A landscape with many valleys, sampled at points; each row gives a point and its height.
A ball rolls from a point to the lowest of its 5 nearest points, and stops where none of them is lower. Distance is the straight distance between rows; heights are no part of it.
J_643: [ 13  -3  25 -23   2  22   3 -20  -9]  height 4.70
J_209: [-26 -36 -25  21  12 -32   0   0  -5]  height 3.40
J_774: [-21  11  27 -21  27  16 -12  13  13]  height 2.34
J_310: [ 12 -11  26 -16  10  18  -2 -13 -18]  height 4.82
J_757: [ 23   2 -16   5 -27  19   7 -30 -21]  height 1.99
J_784: [-15  -9 -25  20  27  20  41  26 -27]  height 5.14
J_323: [ 64   4  -3   8 -19 -14   8   4  -5]  height 2.57
J_836: [ -6 -14 -24   3   5  24  -2 -17 -27]  height 3.54
J_349: [-15  29  -3 -11 -31  -3 -45 -19  26]  height 2.38
J_12: [-33  14  28 -20  20  15 -25  15  11]  height 3.06
J_827: [ 48  34   3   6   7   0 -11  43  15]  height 4.81
J_715: [-18 -47  -7   9   5 -38  -5 -25  -3]  height 4.25
J_968: [-29 -23 -24  20  14 -28  32  14  -6]  height 3.88
J_835: [  0  13  32 -22  -1  22   2  -6   3]  height 4.51
J_119: [ 11  -9  -8 -10  -4  29  -3 -25 -26]  height 3.51
J_146: [-12 -51  16  -5   5 -36  -1 -34   8]  height 5.81
J_611: [ -7  41   9  -3 -21  -7   1   2  27]  height 5.62
J_2: [  3  11 -38  11 -19  26  13 -20 -22]  height 1.67
J_451: [ -4 -43  20  -5  20 -29 -11 -12   1]  height 4.38
J_142: [-15 -19 -12  19  27 -10  48  26 -15]  height 4.62
J_809: [ -4 -38  34  -8  22 -29  -6  -7   6]  height 4.97
J_227: [ 31  10 -22   8 -36   3   7 -28 -12]  height 0.82
J_955: [-46 -35 -10   7  -6 -31  11 -36  -3]  height 5.38
J_330: [-18  23  -1 -15 -28   6 -57 -22  24]  height 4.24
J_303: [ 22  11  20 -17 -22  13  10 -25  -1]  height 3.47
J_25: [ 20  37  -5  12 -15 -13 -31  32  31]  height 6.00
J_260: [ 41   2  -9   4 -34  -2   4 -20  -7]  height 1.63
J_114: [  5  27 -12   2 -28 -18 -49   3  28]  height 6.47
J_380: [-21 -20 -19  24  18 -20  38  27 -12]  height 4.18
J_137: [ -7   5 -24  17  16  30  51  20 -31]  height 5.84
J_143: [ -4 -27  38 -13  32 -10  -7   8   7]  height 5.40
J_497: [ 35  30  13   2 -13 -15   7  20  22]  height 4.02
J_686: [ 39  21  17  -7 -27  -7  19  -6  15]  height 3.05
J_104: [-34  19   8 -19  -1  13 -44  -8  20]  height 4.63
J_192: [-17 -22 -22  24  24 -11  38  31 -16]  height 4.33
J_866: [-12  10  32 -26  26  19  -8   4   8]  height 3.07
J_26: [ 42   6  10  -8 -30   4  13 -23  -5]  height 2.39
J_515: [-23 -16 -28  17  17   4  13  16 -21]  height 4.57
J_139: [ 27  38  -3   8 -10 -14 -16  39  26]  height 5.12
J_154: [-40 -32 -20  23  -1 -38  23 -12   4]  height 4.08
J_532: [-18  23  24 -24  -7  22  -5   1  13]  height 4.12
J_165: [-16  -2 -30  11  16  24  21  15 -28]  height 4.69
J_16: [ 12  38  -9  13 -22 -18 -30  22  31]  height 6.64
J_692: [-31  33  18 -16  -4  20 -19   2  19]  height 4.27
J_398: [  6 -21  30 -21  31  12  -5   0  -1]  height 4.54
J_491: [ 10 -23  -8  16  25   3  63  33 -29]  height 5.92
J_783: [ 34  38  -5  14  -1  -5 -21  43  21]  height 5.10
J_23: [  5 -42   3  -2  18 -10 -10  -9 -13]  height 3.32
J_884: [-11 -11 -40  15  18  24   4   5 -28]  height 4.19
J_249: [  5 -31 -11   1  23   9 -10  -9 -22]  height 3.31
J_51: [ -9  37  16  -7 -23   4  -9   4  27]  height 5.58
J_786: [ 18  -7   6 -14  -8  27   2 -27 -18]  height 3.66
J_241: [ -5 -39 -12   7  26 -12  -8  -4 -18]  height 2.82
J_772: [-20  34   1  -6 -27  -3 -35  -6  28]  height 4.52
J_747: [ 11  32  23  -9 -27   4   8  -3  19]  height 4.36

Two balls start at each pair of points below. Name the first point that both come to, or write -.
J_154 / J_380 => J_209
J_836 / J_786 => J_227
J_643 / J_310 => J_227
J_783 / J_747 => J_686
J_143 / J_51 => J_774
J_142 / J_119 => -

For each start below, name the point where the ball stops.
J_835 => J_774
J_137 => J_241
J_884 => J_241
J_146 => J_241
